Points, in no order, along strands that fork and pass close to each other.
In the rows, zero is written as 128.
Points whose rows are less than 118 apart are linked; no others are. Some points are linked to none.
j361: [161  86 149 112  96 128 107 163 111 141 141 138  82 105 135 147 145 171
 158 124 132 142 102  65]
j878: [160  53 104 152  86 137  80 151 126  97 107 127 113 134 112 107 126 167
 117 121 116 178 162  82]
j421: [145 136 139 160  95  89 127 119 162 141 123 120 115 140 123 113 145 160
 105 110 131  96 115 136]
j690: [114 112 114 127 125 109 103 121 126 154 161 132 138 142 131  77  97 107
  86  77 114  87 152 155]
j563: [130 173 102 161 151  90 156 143 135  90  75 122 167 127 136 172  98 197
 148 131 130 120 196 108]
j56: [126  85 171 138 131 120 142 156 184  91 108 111 150 107 117 101 147 177
  82 124  75 145 141 102]
j609: [142 140 137  92 179 102 142  96 137 177 193  96 117 140 168 161 144 154
 155 114 107  85 106 128]
j970: [175 122 110  87 119  85 130 133 143 127  62 168 123 136 103 112 162 148
 124 106 107 111 140 139]
j573: [197 194 160  92 151  92 102 155 111 174 193 120 119  97 131 127 142 114
 138 156 128  71 111 112]
j265: [ 90  87  73 146  91 160 149  88 138  91  40 143 130 138 126 115 121  91
 142 127 125 180 114 162]
j222: [141 139  98  86 181 155 124 113 107 115 155 123 147 160 134 151 142 122
 123 144 150 148 164 136]
j73: [109 149 140 171  74 130 135 151 150 103  97 100 120  82 145 162 127 168
 106 138 149 172  98 137]
j954: [133 142 183 126 158 105 112 206 126 131 156 152 134  74 117  87 111 178
 120  87 113 132 145  90]
j365: [ 44 116 115 168 162 175 124  92 101 134 150 107 165 179 146 137 113  91
 111 145 134 139 148 125]
j46: [148 124 113 120 167 114 105 116 102 167 157 117 132 172 147 144 135 131
  92 125 126  60 177 124]
j177: [137 156 103 183 104 122 106 138 105 127 100 154  97 128 117 112 130 174
 128 127 221 145 138 145]
j833: [ 79  90 106  86 126 144 109 125  58 204 115 173 104 116 160 169 128 124
 120 102 114 131 116 127]
j965: [ 51 172  83 162 138 155 155  80 122 116 122 101 160 134 151 168 108 108
 123 131 122 181 132 173]
j623: [ 86 133 133 124 148 134 112 105 121 145  99 187 134 155  99  69 173 123
 125 113 135 118 111 112]
j651: [124 151  82 104 152 131 105 120  82 134 145 130 160 136 127 165 123 102
 123 132  89 144 179 113]
j397: [105 131 175 119 132 167  91 172 114 149 209 115 123  93 137 106 128  97
 137 157 134 111 118  82]
j553: [123  69 126 127 126 171 159  92 128 127 143 109 126 187 142 146  95  30
 109 142 155 113 117 166]
j683: [ 85 147 132 125 126 164  84 161  91 139 208 119 121  94 128 123  96 124
 139 120 161 146 129 105]
j708: [152 161 150 100 123 122  94 180 132 144 139 154  98  77 116  90 176 162
  87 117 140 140 119 141]
j600: [ 53 120 139 135 135 141 171 111 150 126  99 113 163 117 140 157 115  92
  95 112  80 142  96 164]
j760: [131 130 134  79 148 167  93 134 105 174 173 160 108 109 134  83 165  61
 101 141 134 113 114 163]
j431: [169 168 168 143 108 100 112 197 112 142 135 160 122 124 104  99 107 131
 148 118 162  88 145  86]
j751: [168 122 110  65 127 103 157 123 109 142 115 152 120 141 127 171  95 119
 166 103 162  83 112 141]
j915: [129  92 148  79 129 155  96 158  98 190 141 167  75 109 131  92 181 116
  98 146 164  84 111 151]
j603: [107 185 102 127 131 130 148  79 123 150 118 120 118 129 157 176 171 119
  99 136 130 158  83 182]
j475: [102 128  89 114  81 126 140  95 111 153 166 118  98 111 156 166 120  90
 153 103 103 166  81 148]
j809: [164  90 130 119  95 133 116 135 132 160 139 101  98 142 153 161 146  89
 121 161 137  79 105 119]
j326: [107 164 181 114 179 124 130 142 123 168 135 139 131 100 147 131 172 159
 114 137 126 108  93 119]
j705: [122 119 106 116 135 149 175 106 136  85  88 102 170 151 127 191 111  87
 136 172 152 144 125 144]
j282: [127 191 138 142 173  99 150 173 103 108 101 106 188 106 107 181  71 151
 143 142 117 105 179  94]
j94: [134 136 147 119 113 133  91 174  73 175 109 162  85 101 144 163 149 166
 156 151 132 115 132  58]
j555: [ 96 100 111 128 171 156 112  80 131 105 139 135 156 174 120 117 164 157
 140 131  80 180 164  93]
j953: [171  79 115  76 127 121 121 106 166 118 147 134  94 144 109  80 163 141
 126  91 101 152 111 154]
j208: [191 142 130 131  81  96 109 151 128 142 125  86 135 128 115 154 130  80
 100 162 107  73 132 111]
j716: [160 136  89 183  80 117  96  93 152 105 162  97 118 164 113  95 103 151
 145 130 179 133 158 125]
j123: [118 166 152 126 151 102  98 138 135 138 178 129 154 114 104  81 115 122
 131 107  62 114 143  86]
j750: [119  70  79 124 125 139 103 109  88 118 129 109 115 136 136 175 107 174
 134 108 119 175 154 107]
j125: [192 202 133  96 127 103 107 124 139 138 186 122 109 111 111 115 179 133
 137 135 141 127 118 144]
j108: [124 124 146 139  99 110 143 180 142  98 111 130 113  79 137 131  92 190
 118  84 158 144 116 144]
j515: [121  69 120 120 104 138 113  99 113 209 140 125  65 152 181 151 142  78
 133 144 115  79 103 129]
j450: [159 150 110 111  86 116 154 108 185  91 109 125 102 110 111  98 160 130
 131 127 145 141 100 211]
j591: [119 108 137  93 142 139 155 126 144 111 163 143 100 134 119  99 110 139
 168  94 212 125  87 167]
j721: [131 157 118 193 105 121 116 110 147 115  91 131 104 123 122 107 173 197
  96 131 189 163 117 168]
j844: [147 190 141 125 165 103 136 191 135 112 108 141 156  80 124 123  90 158
  87 103 159 107 156 158]
j18: [106  62 106 133 135 186 120 105  84 159 159 113  99 160 166 154 100  49
  76 137 152 142 135 178]
j176: [126 195 105 100 145  98 163 134 146  93  80 125 179  49 129 111  89 123
 116 130  46 130 144 161]
j992: [130  55 134 141  88 147 119 145 142  93 138 141  94 147  96  70 100 130
 172 105 177 131 108 105]
j845: [ 97  99  93 135 115 125 160 126 131 102 150  73 159 139 143 172  38 108
 139  90 108 126 154 145]
j158: [162  68 109 158  73 136 114 153 144  98 141  87  93 124 117 111  96 157
 104 115 185 139 120 155]
j347: [ 95 122 100 125 126 144 140 118  91 117  91 153 108 120 135 168 109 180
 150 104 206 159 104 143]
j874: [115 173 166 155  78 122 145 153 175 106 100 115 139  64 115 119 144 132
 117 143 107 165  83 128]
j441: [109 134 171 164 128 110 107 148 122 160 192 132  98 116 154 110  93 201
 151  77 175 114 121  98]
j982: [102 144  99 158 134 107 166  99 143  79  73 131 146 129 144 162 111 198
 162 119 135 144 138 126]
j187: [130 159 183 183 121 111 134 187 136 114 182 127 121 105 135 112  72 167
 167 101 170 139 128  83]
j969: [123 112 149 167 123 113 101 124 122 184 174 137  84 148 155 102 129 185
 140 108 184  57 139  90]
j469: [131 111 119 101  96 137 155 124 154 117 168 108 110 127 133 137  90  96
 154 105 170 122  79 169]
j669: [119 171 117 147 138 104 120 169  93 144 126 117 152 106 142 166  87 162
  90 104 161  96 161 134]
j216: [102  74 178  92 142 194 139 155 118 146 165 101 127 128 148 153 116  66
 124 174 163 113  99 116]
j54: [203 154 194 149 153 110 158 204 146 120 133 142  97 138 126 121 146 183
 121 130 206 134 139 143]
j504: [ 95  64 135 129 179 171 104 118 111 185 172 108 110 159 194 131 140 120
  90 150 157  76 142 137]
j816: [ 75 113 156 147  99 128 110 151 105 183 151 105 116 106 157 164 121 152
 130 123 115  99 109  84]
j290: [154  87 113 106 122 138 140 120 163 101  92 111 139 134 121 117 155 103
  74 127  86 149 124 176]
j755: [152 178 104 132 129 109 118 103 155 105 117 133 144 122 120  93 153 169
  85 110 125 146 173 171]
j91: [106 122 114 124 101 156 122 124 102 140  86 184  93 133  81  88 156 115
 133 141 220 138  89 173]
j345: [123 115 181 100 179 124 124 155 117 177 153 151 120 131 146 114 134 153
 132 121 124  59 123  88]
j68: [137 107 115 142 150 122 155  71 112 183 137  98 113 174 182 215 134  92
 112 128  63 114 141 144]
j650: [164 126 129 185  53 110 128 135 181  81  97 141  88  97  97  59 138 173
 146 121 145 186 119 133]
j140: [118 103  70 174 123 134 101  98  91 129  93 136 111 141 126 123 107 188
 133 110 195 150 131 128]
j246: [140 176 159 118 109 155 125 175 150  90 135 115 149  62 104 124 148 108
 113 171 122 190  96 116]
j822: [105 122  90 162 114 135 108  56 133 161 101 144 101 167 119  71 176 102
  89 119 134 128 109 184]
j100: [ 67 130 165 102 183 144 176 118 111 171 127 130 143 113 151 183 134  96
 107 122  60 146  99 156]
j162: [140 130  55 132 113 114 100  95 106 110  86 128 145 148 128 145 126 131
 104 120  74 146 199 123]
j500: [ 68 131 103 152 143 152 162  87 110 122 104  95 147 137 146 205 113  86
 112 140  62 200 155 153]
j96: [152 153 138 112 108 120  80 149 116 143 152 131  97  68 141 141 169 188
  93 122 106 178 131 105]
j233: [109  72 109 105 174 158 136  99 121 117 123 133 136 157 140 149 139 138
 124 103  56 193 147 138]
j118: [118 122 110 140 141 152 125 123 140 113 142 113 136 152 103  91 121 110
  96 121 198 111 126 177]
j269: [172 140 107 154  82  98 145 133 184  54 121 122 105 106 114  74  96 178
 171 107 148 152 155 150]
j151: [139  57 100  96 123 152 101 110 123 146 137 147  69 124 121  85 165 157
 111  93 147 166  86 160]
j734: [ 69 145  83 127 144 141 140  97  93 127  92 147 148 132 140 165 106 124
 132 110 161 149 122 152]
j481: [ 92 155 144 113 149 109 144 104  86 184 128 131 166 128 116 176 107  59
 159 155  42 100 102  88]
j945: [ 70  77 137 109 176 163 155  94  99 163 112 134 120 150 161 173 140 106
  92 107  45 175 127 148]
j967: [159 187  81 140 119 100 153  63 172  98 135 103 149 145 141 129 139 106
 140 134 107 138 124 176]
j58: [166 131  81 150  72 107 100 129 145  93  71 133 136 135  91  75 120 118
 110 128 135 116 172 140]
j640: [105 149 134 153 131 136 167 148 133  88 118  93 171 141 127 183  80 115
 145 154 178 105 130 119]
j372: [177 115  52 126  71 108 107 102 137 104 109 114 104 137 106  99 118  98
 109 118 133 133 157 194]
j526: [117  81 141  99 148 169 152 143 103 127 137 113 160 153 134 176  86  62
 108 158 165  93 134 134]
j768: [133  76 146 124 125 144 141  85 149 124 141 126 130 189 128 122 176  77
 147 157  72 125 106  90]
j539: [ 98 136 108 181 132 112 126  89 144 144 126 122 164 178 134  97 112 102
  90 112 115  76 154 140]
j712: [141  90  83  99  89 131  91 146 122 110 123 127 113 108 116 105  98 103
 102  96 132 144 142 163]
j370: [108  75 122 138 106 119 162 117 151 125 148  86 128 146 157 153  65 115
 130  83 141 108 101 155]
j776: [209 141 120  83 129 100 149 143 178  76  74 139 142 113  93 105 152 127
 130 139  91 134 149 158]
j299: [ 77 108 174 120  93 144 141 182 119 133  95 143 120  80 126 152 108 131
 139 114 138 125  69 105]
j134: [114 116 104  94 110 143  72 124  67 195 137 164  88 119 160 150 156 133
 158 137 106 107 136  87]
j10: [218 191 161 163 102  75 156 187 152  98  85 169 115 114 115 118 150 170
 156 154 126 160 152 110]
j215: [106 111  82 108  95 155 132  97 134  92  87 149 111 118 118 112 161 112
 133 123 121 210  93 173]
j132: [ 60 150 149 143 155 121 141 110  91 188 139  94 151 147 135 195 122 116
 175 155  50 103 125  68]
j694: [138 148 130  94 163 135 122 100 104 179 156 125 124 131 156 168 164  68
 128 166  62 127 124 122]
j15: [ 65  74 115 135 125 157 124  92  91 211 165 133  71 146 201 149 104  88
 152 125 141  91 101 137]
j498: [154  98 202 135 168 122 124 156 154 145 143 141 112 151 127  97 170 191
 118 125 145  99 142  90]
j213: [148  43 123 149 111 158  98 148 119 122 167 101  75 118 139 124 110 190
 132 121 195 154 115 121]
j891: [176 157 124  67 139 106 133 126 116 134  93 174 133 122 104 144 171 120
 152 138  92 131 113 105]
j973: [129 154  86 142  96 111 159  97 176  49 102 121 138 108 126  62  84 152
 168 107 120 122 167 161]
j542: [ 82 160 140 129 147 145 144 155 151  84 132 112 179  80 113 113  91 122
 111 129 130 143 129 153]
j66: [127 144 117 149 126 123 166 135 152 100 108 107 162 137 120 126  83 103
 111 131 191  77 130 179]
j540: [ 83 141 152 174 111 129 133 130 155 100 126 117 181 132 111 107 113  97
 142 139  94 112 120  83]
j572: [115 149  68 134  98 133 146  91 157  65  92 113 165 104 138  73  90  91
 135 122  62 141 178 168]
j979: [175 112 100 108 140 128  86 110 105 156 125 169  85 170 104  86 168 156
 126 126 187 109 150 144]
j463: [ 85 168 136 184 122 134 110  80 129 156 193  85 131 141 157 150 153 143
 155 162 134 118 122  82]
j196: [ 72 109 122 180 122 171  93 135 102 146 181 107 106 111 138 106 116 156
 106 132 190 153 117 114]
j40: [144 116 158 171 136 131 114 154 174  97 135 104 130 120 125  98 161 195
  71 133 142 163 160 120]
j291: [114 107 114  86 130 133 180 122 155  80  86 113 167  97 137 143  68  74
 133 127  47 158 142 157]
j417: [122 112 128  62 176 151 138  91 108 189 147 152  92 131 180 159 174 114
 126 133  91 132 103 145]
j13: [133  76 108 158 114 151  69 136  95 123 134 110 111 125 133 142 144 196
 102 135 135 184 172  82]
j607: [150 100 168  65 153 160 162 138 135 141 109 158 118 135 117 125 188  79
 123 169 160 105  78 154]
j317: [132 138 176 103 155 139 166 129 149 115  91 138 157 141 106 135 185 102
 132 174 128 118  90 116]
j127: [121 169 143 133 173  99 155  93 150 124 101 131 181 162 122 107 129 106
 117 130 113  63 132 124]
j924: [112 120 140 161  97 117 152 143 170  74  74 143 170 140  99  83  98  90
 162 141 116  89 137  96]
j301: [103  93 138 136 137 141 140 143 152 109 134 133 113 124 101  73 107 154
 107  81 191 118 102 184]
j633: [125 105 153  84 144 122 128 115 107 196 176 118  86 114 177 169 152 141
 165 136  76 103  98 102]
j829: [142 122 102  67 185 143 165 100 126 114 146 121 145 144 148 168  95  92
 119 119 112 156 146 187]
j358: [127  99 113 179  77 123  96  69 156 151 152 120  77 144 103  44 173 136
 110 118 149 131 106 167]
j906: [125 113  89 107 141 102 145 107 117 124  54 146 164 152 125 150 111 106
 124 108  38 121 173 122]
j285: [ 93 167 147 178 168 137 128 129 120 111 141 140 153 148 120 116 125 175
 157 138 184 135 144  85]
j588: [135 111  84 159  79 116 102  83 131 113 138 123 113 163 120 115 129 131
 164 120 130 153 117 108]
j790: [184 202 160 159 108  77 138 141 150 114 125 125 123 102 137 153 145 192
 172 139 117 162 134  94]
j316: [ 88  57 125 142 117 163 140  86 130 164 110 145  80 155 138 113 147 117
 118 129 184 122  63 179]
j794: [172 125 136  59 117 126 110 156 100 158 107 148 118  83 127 153 168 108
 117 155  81 137 103 105]
j110: [147 127 112 164  92 110 146  79 197  97 158  66 127 144 140 121 136 121
 109 135 120 143 112 170]
j51: [154 140 186 156 154 113 103 125 156 142 160 130 100 135 126  76 186 211
  84 130 150 129 144 124]
j680: [ 60  94 137  72 118 140 131 126  67 195 111 181 120 120 138 160  94  77
 157 103  85 119 100 103]
j141: [166 147 128 132  96 106 102 173 137  97 115 141 131 117 102 106 108 133
 132 122 129 129 156 100]
j180: [191 137 144 118 163 105 121 171 123 134 157  96 146 149 120 154 115 140
  93 150 148  76 178 106]
j353: [188 128 139  98 132 111 180 150 184  46  73 153 131 124  95  78 135 142
 174 130 134 127 145 142]
j746: [ 84  96 120 157 147 155 141  54 129 167 155 126  96 171 173 119 156 112
 124 126 157 129  85 167]
j745: [129 103 179  81 158 176 135 180 128 123 189 115 136 111 124 110 112  99
 119 140 159 116  98 130]
j84: [126 120 121 105 169 158 159  73 129 108 182 108 143 169 144 160 105  54
 154 131  84 167 142 147]
j599: [135 168 166 145 108 113 113 215 111 134  96 132 145  67 106 118 100  99
  87 136 150 105 115 121]
j655: [ 82 151 140 148 134 133  85 108 107 179 166 167 114 126 125  64 172 146
 120 111 120 103 122 103]
j477: [142 175 179 200  61  88 149 193 154 127 143 133 110  89 130 107  89 140
 143 119 172 119 107 112]
j442: [144 127 144  72 106 146 113 171 118 108 119 134 140  66  99 145 133 101
 141 146  85 183 111 100]
j804: [120 170 110 109 159  89 174 134 117 121  89  88 195  97 123 198  50 126
 145 139  71 105 166 146]
j586: [ 91 179 158 137 165 125 158 101 132 149 167  76 152 122 136 181 143 120
 157 166  71 134  98 103]
j814: [107  27 115 146 148 177  92  92 114 169 136 118  76 133 146 101 153 186
  93 115 148 154 107 139]
j473: [132 165 149 141 108 135 142 164 149  67  78 145 168 114  80  90 122  73
 161 161 146 127 117 107]
j478: [138 123 118 154 113  86 111 140 114 146 127  87 159 148 132 172  94 130
 128 127  74  84 161  75]
j704: [174 192 157 111 112  99 160 154 151  94 135 103 139  80 124 179 119 112
 173 163 119 151  80 115]
j560: [137 177 156 122 170 135 148 153 120 103  73 140 181 113 103 167 147 114
 138 187 125 126 128  96]
j86: [162 136  92  86 113 144  97 131 137 100 183 130 127 113 107  77 121  85
 108  98 116 151 150 175]
j337: [165 162 144 153  76 112 175 158 182  80 100 133  90 103  96  91 124 130
 143 131 192 132 110 192]
j759: [102  81 120 126 135 141  89 161  73 179 128 138  95 124 155 140 114 153
  82 112 173  79 141 134]
j284: [152 133 104 124  97 103 146 114 141  95 133  77 135 134 131 202 116 152
 194 137  90 164 143  97]
j703: [134 100 152 119 114 131 115 176 115 106 110 176 111 123 110 117 126 178
 180 110 140 161 132  54]
j606: [145 179 172  83 153 125 156 150 124 144 147 121 136  91 120 162 134 105
 169 159 145 106  68 114]
j164: [136  78 120 144  57 125 126 130 164  84  86 139 101 119  96  77 123 145
 148 100 139 147  91 134]
j297: [147 108 176 111 134 165 122 195 122  94 100 172 132 131  82  91 142 115
 123 154 179 137 137 104]
j537: [157 157 105 121 124 133  98  89 137 134 194 123  96 132 136  99 176 153
 128 126 155 153 114 143]
j476: [165 117 151  66 166 115 118 114 152 135 186 142 130 143 115  79 169 128
 143  96  86 120 118 123]
j976: [126 126 186 177 130 114 153 150 150 119  86 172 102 149 113  93 167 195
 143 123 193 120 105 110]
j197: [162 138  90  98 167 102 126 113 155  90 135 122 152 144 125 111 121 175
 107  92  87 139 187 147]
j328: [168 149 137  96 145 101 131  88 136 175 146 129 130 150 143 128 172  81
 121 132  54  94 104 131]
j135: [152 149 110 126 119  89 145  51 170 139 143 121 131 170 147 128 159 104
 137 115  60 123 109 144]
j243: [109 115 125 135 155 146 110  79 116 148 137 128 137 177 127 130 178 113
 140 147  43 143 149  78]
j898: [112 159 156 138 168 106 112 136 153 113 159 145 160 118 116  74 134 181
 118  96 108 133 150 100]
j554: [116 112 139  95 115 155 113 160  91 158 119 187  94 113 107  88 138 113
 129 128 195 108 106 141]
j6: [125 114 160 137 114 113 117 159 116 155 141 140 114 147 128 106 115 137
 141 109 166  46 127  86]
j294: [135 179 184 172 158 100 162 154 146 116 109 172 145 140 117 110 132 183
 173 127 167 124 136  85]
j774: [ 81 149  96 128 113 137  83 106 126 100 170 115 141  98 118  98 130 122
 117 106  77 194 138 134]
j854: [210 136 125  60 150 132 134 161 147  89 117 132 127 126  86 123 161 130
 109 141 144 138 150 156]
j153: [183 173 126 112 112  97 148 133 166  73 144  89 136  97 131 160 137 164
 170 140 100 170 124 100]
j594: [159 108 153 118 142 152 107 156 106 165 152 157  57 131 154 120 167 178
 157 150 222 106 116 121]
j993: [ 92 119 140 125 120 124 137 143 108 127  94 124 146 110 117 180 127 164
 167 125  73 159 132  67]
j350: [ 92  87  97 193 115 155 104 108 120 150 143 105 106 147 118  91 112 129
  76 124 203 115 115 160]
j848: [144 112  69 106 104 123 115  82 112 137 135 124 104 149 142 160 134 137
 162 104 112 162 124 133]
j389: [145 149 112  97 142 103 163 152 127 116  75 103 171  87 134 199  90 121
 100 137 106 112 134 163]
j787: [124 160 126 126 156 118 162  97 142 108 165  60 153 139 137 199 116 137
 159 154  99 153 131 122]
j21: [180 213 141 100 163  85 130 158 140 111 125 136 181  82  90 100 107 109
 143 149 105 111 128 119]
j764: [103  64 115 116 124 139 134 113 100 151  99 153 126 173 129 132 118  92
 120 102 103 112 129 130]
j257: [135 156 140 101 118 131 128 191 103 110  85 121 168  65 107 169  92  91
  98 153 130 127 146 135]
j288: [ 63 140 116 169 161 162 104 126  89 115 147 110 161 144 121 149 103 149
 135 137 163 151 167  97]
j875: [111 154  85 162 141 105 156  67 143 110  85 147 151 177 130 122 126 163
 158 113 153 112 131 140]
j576: [150 117 151  92  92 125 106 151 115 174 173 113  72  96 170 166 132 138
 181 152 110  94  90  77]
j523: [ 92 115  92 140 126 137  87 151  64 152 130 115 139 128 134 158  82 127
  96 109 155  91 169 121]
j29: [136  94 115 146 137 131 142  74 136 121 147 118 131 184 147 131  99  35
 124 104  59 130 157 148]
j338: [ 80 128 110 118 143 156 155 131 143  74 128 106 187 102 116 121  72  98
 144 123  84 165 155 137]
j545: [148 179 157 163 108 135 149 170 149  98 118 127 118 109  99 118 149 136
 125 154 201 152 106 155]
j697: [ 93 110 143 134 173 152 158  75 101 189 159 129  98 173 193 173 116  62
 112 114  92 102 134 159]
j997: [177 183 141  84 172  86 124 144 114 151 163 136 161 127  97 118 102  89
 161 136 112  58 117 110]
j482: [145 109 173 162 103 152 116 194 100  98  97 171 103 127 111 116 139 142
 156 159 183 163 122  69]
j193: [159 147 171 139 147  94 145 158 171  97 110  94 170 112 115 120 128 152
  88 138  71 114 137 117]
j952: [184 149 140 129 135  91 138 142 153 134 116  71 160 122 128 159 143 112
  71 165  82  89 122 131]
j972: [182 107 133 114 134 102 107 158 122 142  96 185 100 153  84  80 162 173
 117 104 157  98 167 131]
j743: [123  62 124  77 146 180 151 106 122 142 111 148  92 155 129 122 165  94
 114 146 178 145  81 192]
j122: [ 91 142  93 145 104 118 121  99 148 100 105 134 158 105 126  88 113 118
 118 100  37 150 145 137]
j334: [107  46  95 146 107 147 125  86 104 133 115 131 102 171 147 133 100  70
 117  94  66 168 136 140]
j219: [135 195 142 147 141  99 157 200 119  89  76 148 174  74 121 124  63 137
 142 132 139 109 175 112]
j909: [123 149 104 159 114 137 136  82 140 124 105 115  99 134 148 146 192 170
 112 155 155 179  97 148]
j767: [139 185 132 106 155  96 153 114 158 108 122 130 182  93 106 106 102  72
 140 132  62 105 112 151]
j880: [ 59 115 165 167 119 146 148 121 160 116 105  96 174 121 126 142 128 104
 100 147  71 136  98 104]
j905: [132 112 105 120 130 134 113 144 110  72  70 188 132 130  89 102 111 171
 167 113 143 164 160  87]
j720: [125  97 129 109 161 166 146  95 115 172 187 104  93 142 189 164 130  59
  93 142 120 122 110 184]
j77: [ 42  91 140 149 141 149 122 101 100 183 168 110  99 148 169 151 107 152
 164 118 131  97 113  93]
j989: [ 94 110 138 151 121 116 107 132 108 162 171  82 139 137 145 172 113 156
 131 122  80 122 158  72]
j855: [190 153 108  95 168 109 105 110 147 105 138 114 172 141 108 115 150 117
 105 131  61 127 171 130]
j851: [100  91 140 134  92 137 143 135 113 117  99 161 132 148 107 108  91 104
 169 118 188  99  92 111]
j90: [125 167 131 173  96 144 135 127 167  67 105 131 147 132  90  84 147 108
 144 175 181 144 119 148]
j525: [133 107 119  69 155 135  85 129  93 177 184 153 118 131 133  93 139 101
  84  90 108 107 143 152]
j224: [100 105 104 166 171 157  97  86 103 166 160 117 131 185 163 140 147 114
  83 150 149  97 161 135]
j902: [146 140 105 115 136 141  82 120  83 161 128 169 109 173 118 102 162 102
 149 164 188  85 152 108]
j698: [123 108 111 138 132 121 142  86 143 115  93 157 131 180 101  83 156 144
 148 119 168 115 119 136]
j645: [196 147 164 143 164 107 137 181 130 120 154 129 127 139 138 153 118 189
 128 130 184 110 170 102]
j688: [131 107  74 141 117 109 102 117 122  88  69 160 151 145 104 107 116 176
 145  98  96 141 194  90]
j340: [113 112  91 154 110 130 120  94 150 115  59 145 136 137 111  79 159 105
  65 119 108 134 135 187]
j242: [117  95  85 151 139 103 138  59 126 130 134 117 140 197 146 145 106 116
 153  95  75 121 168 117]
j114: [116 109 134 123 101 126 132 103 121 151 135 143 126 168 127 122 140  60
 174 146  89  88  99  73]
j754: [142 170 109 184 115 102  82  88 155 113 158 107 142 144 125  86 143 168
  98 122 137 127 183 132]
j497: [135 157 103 139 140  82 150  98 156 110  68 136 174 141 129 125 119 140
 127 113  69  84 166 130]
j44: [112 106  85 152  93 147 139 110 144  75  66 119 162 151 121 145 110  98
 128 160 130 144 148 129]
j862: [ 96 150 111 100 124 142 150  90  96 166 122 125 105 121 157 214 142 106
 151 138 107 164  87 148]
j348: [120  33 114 150 131 175  85 129 105 171 157  99  69 141 173 138 135 187
 121 159 177 121 125 101]
j779: [148 110 148  85 132 112 111 154 143 127 172 137 146 120  95  65 114  97
 134  86  70  96 132 104]
j652: [126 172 134  95 160 129 118 145 112 146 118 155 137 103 113 131 165 132
  94 131 149 116 108 157]
j985: [107 109 111 116 120 105 150 130 121 110 117 108 177 146 130 168  54 107
 171 110  82 103 161  96]
j869: [101 138 124 121 114 109 148 116 108 147  71 152 168 144 111 151 111  61
 158 142  81  89 106  89]
j31: [118 129 136 102 117 154 126 133 119 124 139 127 150 116 115 124 119  51
 115 141 104 123 101 137]
j828: [136  92 134 193  83 131 112 126 148 120 123  73 111 126 146 154 120 175
  85 140 164 142 120 131]
j217: [199 166 183 175 135  84 176 197 180  99  84 130 120 123 137 124 136 187
 120 146 163 136 148 132]
j236: [145 121 148 181 106 148  88 127 113 130 157 138  80 128 134 108 161 189
 162 163 196 173 133  73]
j253: [ 70 181 104 115 127 157 115 122 106 136 176  96 138  73 134 161 129 115
 135 128  93 199 119 133]
j461: [151 183 204 158  96  88 134 202 138 137 129 123 137  64 121 109  99 118
 123 125 115 109  89 107]
j263: [115 136 166 165 110 172 115 143 157  95 158  96 121 112 131 122 180 150
 118 188 162 185 104  94]
j360: [116 139 119 120 136 144  81 152  96 134 164 105 125 101 136 167 150 182
 109 144 124 190 159  84]
j249: [179 177 130  90 129 100 148 156 132 110 126 134 119 112 120 161 111 141
 155 120 184 114 117 152]
j239: [158 189 144 143 137 129 103 161  91 128 131 162 135 133 104 115 142 101
 148 171 191  93 156  98]
j582: [141 157 127 103 169 114 127  96 134 153 180 130 104 140 153 128 151 176
 131  99 174 104 114 156]
j232: [160  95 149 106 142 136 142 174 170  69  94 165 129 131  75  65 127 148
 130 113 167 132 142 150]
j254: [ 55 168 137 125 152 157 134 156 110 108 145 106 160  77 127 169 105 145
 107 125 132 173 130 139]
j770: [177 196 173  90 137  91 156 181 121 131 104 155 127  79 104 143 120 110
 147 146 166  98  89 145]
j156: [140  87 106  79 108 114 147 106 101 172  91 163 100 153 138 162 125  81
 134  96 122 103  97 156]
j220: [ 62 117 146 175 117 135 113  90 128 172 156 139 109 143 149  81 162 123
 117 123 136 103  84 129]
j812: [148  95  88  88 100 127 143 121 142 103 107 124 134 110 125 140 103  78
 100 104  68 151 143 166]
j615: [ 94  62 129  99 156 151 106 122  79 180 139 137 128 159 139 141 131  71
 105 135  72 105 158  96]

Follow the links from the first point to the second, and from the first to the third. Name the last point that the two ways share.
j591 / j794 / j338 -> j431
j875 / j51 / j855 -> j345
j553 / j208 / j640 -> j118
j389 / j328 / j992 -> j431
j851 / j952 / j441 -> j6
j158 / j572 / j764 -> j970
j828 / j219 / j156 -> j970
j655 / j588 / j77 -> j345
j441 / j127 / j328 -> j703
j599 / j716 / j690 -> j6

A fork is a point with three links. Follow the links from the first point to the second and name the forks in between, in order.
j417 / j441 -> j633 j361 j703 j776 j970 j431 j6
j768 / j703 -> j153 j764 j29 j162
j680 / j91 -> j361 j703 j162
j965 / j96 -> j848 j13
j156 / j554 -> j764 j29 j162
j176 / j326 -> j633 j361 j703 j776 j970 j431 j6 j345
j294 / j249 -> j224 j153
j441 / j563 -> j282
